Each row is a point on a tangle of strands that fork, close into loops and nearly touch. The rows are in no order.
In the rows, zero is written as 128.
Points whose rows are less than 48.2 apart are linked; no others are. Some points are linked to none.
zenem: [ 99 151  90  62  98 148  94 151 159]
zukad: [160  91 145 147 120 130 144 113 119]
vepez: [194 173  87 148 127 112 128 146 138]
logu: [146 130 129 147 159  71 155 140  96]
Fil: [136 130 147 150  92 158 135  90 120]
Fiz: [110 126  95  75  83 152  66 150 130]
Pasim: [107 102 147 141 110 105 146 114  65]
zalod: [129 143 118 148 113 123 147 122  94]
forap: [ 78  89 124  72  95 129 107 144  85]
fasil: [155 186  91 140 107 149  91 127 156]
zes: [134  75 178 147 153 104 172 113  95]
Sapu: [ 67 151  98 148 147 146 164 137 173]
Fulid: [155 103 178  93 177 112 102 134 131]
kob: [100 165  85  67 110 132 108 157 183]
kage: [ 61 127 130 101 115 153 156 125 101]
Vivi: [175 111 118 126 108 119  78 130 144]
Seg: [ 62 157 125 175 147 153 172 110 133]
siki: [139 122 150 164 117 124 179  98  90]
Sasu: [ 64 163 107  98 119  87 181 138 163]
fep: [ 92 114 145 128 149  64 140 135  59]
Mok: [162  89 160 110 158 125  90 134 147]
dimar: [119 125 104  95  82 151  66 137 119]
lorem: [179 119 138 133 194 143 100 154 149]
ran: [153 139 147 166 108 160 157  88 138]
deda: [ 77 179 102  97 137 102 192 152 150]
Taru: [131 148 131 158 113 130 165 108  94]
pinup: [136 101 130 118 116  88  82 132 110]
Runa: [102 140  91  74 101 152  92 154 134]
gefe: [ 67 144 123 150 126 165 136 112 151]
buduk: [ 94 141 139 155 104 175 100  96 151]
biruv: [ 56 142 130 109 125 147 175 127 119]
liruz: [128 159 146 181 117 159 157  87 140]
zefu: [ 63 131 110 167 138 156 154 126 171]
Zeva: [205 136  98 147 153 134 135 146 157]
Livi: [144  96 165 144  84 162 135  83 127]
sopip: [ 53 143 124 157 149 145 191 123 136]
Biguv: [122 140 119 152 151  76 164 143  64]
Moban: [149  77 160 142  99 143 140  96 120]
gafel: [139 115 113 115  80 133  69 124 120]
boveb: [ 91 101 128 102  90 127  99 126  83]
Maf: [196 139 103 142 148 110 127 150 148]
rep: [ 70 166 103 124 145 126 192 140 147]
Gimu: [128 114 113 108 113  91  70 148 101]
nok: [175 132 115 145 125 105 130 133 129]
puvub: [189  95 127 131 163 146  96 148 161]
tiva: [180 124 134 144 208 138 120 153 143]
Noguv: [173 121 135 152 194 109 163 145 128]
vek: [ 44 146 133 132 142 137 195 122 135]
vodu: [ 68 127 120 163 117 178 110 109 168]
Nuzip: [177  80 140 119 149 133  90 137 158]
Voke: [ 68 143 112 108 125 141 151 139 163]
nuduv: [166 102 136 143 129 116 136 125 128]
Raku: [153 108 133 130  97 131 105 110 122]
kub: [155 117 163  97 164  83 108 138 133]
dovu: [ 69 143 121 126 118 160 126 121 146]
tipe: [172 119 140 146 209 127 141 154 133]
Sim: [173 181  83 140 115 125 109 142 139]
tud: [145 137 181  93 191  78 151 136 100]
zibug: [162 114 143 103 150  86  86 141 139]
gez: [ 97 105  97  58 107 113  79 171 105]
fusom: [139  93 158 158 127 110 183 107  92]
Moma: [109 123  87  74 112 114  79 168 106]
Kor: [ 84 101 108  56  98 123 106 160 101]
Tinod: [112 151 139 173 105 168 114  88 154]
gezan: [177 114 121 117 127 102  87 143 147]
kepo: [ 74 115 130 111 109 143 147 129  77]
kelo: [174 101 134 135  92 163 105 100 156]
ditor: [ 97 175 131 186 137 149 174 100 120]
feze: [ 71 169 103 139 151 136 174 139 158]
zovis: [158 123 148 140 181  83 156 142 117]
gosid: [ 64 150 110 105 121 108 168 137 174]
Pemik: [141 129 167 108 173  63 138 137 103]
futi: [200 144 110 153 133 156 141 129 163]
som: [151 130 182  81 188  99 137 141 112]
vis: [189 148 112 150 110 152 122 116 162]
ruzo: [110 140 144 151  96 155 132  93 113]
suf: [179 170 101 143  99 152  96 120 160]
Tak: [121 139 114 143 125 105 153 136  74]
motet: [142 103 140 130 130  84 111 128 112]
Dud: [128 123  93 103 106 108  67 154 106]
medes: [156 130 144 146  82 170 103  87 157]
runek: [179  73 145 130 108 161 101 108 150]
nuz: [165 124 107 116  89 131  62 131 137]
gud: [162  62 158 133 118 154 117 111 137]
raz: [113 170 137 191 124 152 166  92 132]
gugid: [155 123 178  85 189 120 118 143 113]
giki: [ 84 135 138 135 106 153 143 105  90]
vapan: [135 118 148 123 147  67 119 135 103]

How many points has the smallest loop of links through each point below? Write none if it is on no loop.
raz -> 13
suf -> 8
gefe -> 10
zalod -> none

A fork is a point with three links, a tip a point with one. Leave the first point through the second and follow the links. Name the first fork or tip that comes.
gez, Kor -> boveb
rep, deda -> gefe
tiva, lorem -> Fulid
vepez, Sim -> Maf

Name the points in between on the shortest way along the links from the first point to the second, in order.
Moma, vapan -> Dud Gimu pinup motet
Mok, tiva -> Nuzip puvub lorem
ruzo, runek -> Fil Livi Moban gud
Maf, fasil -> vepez Sim
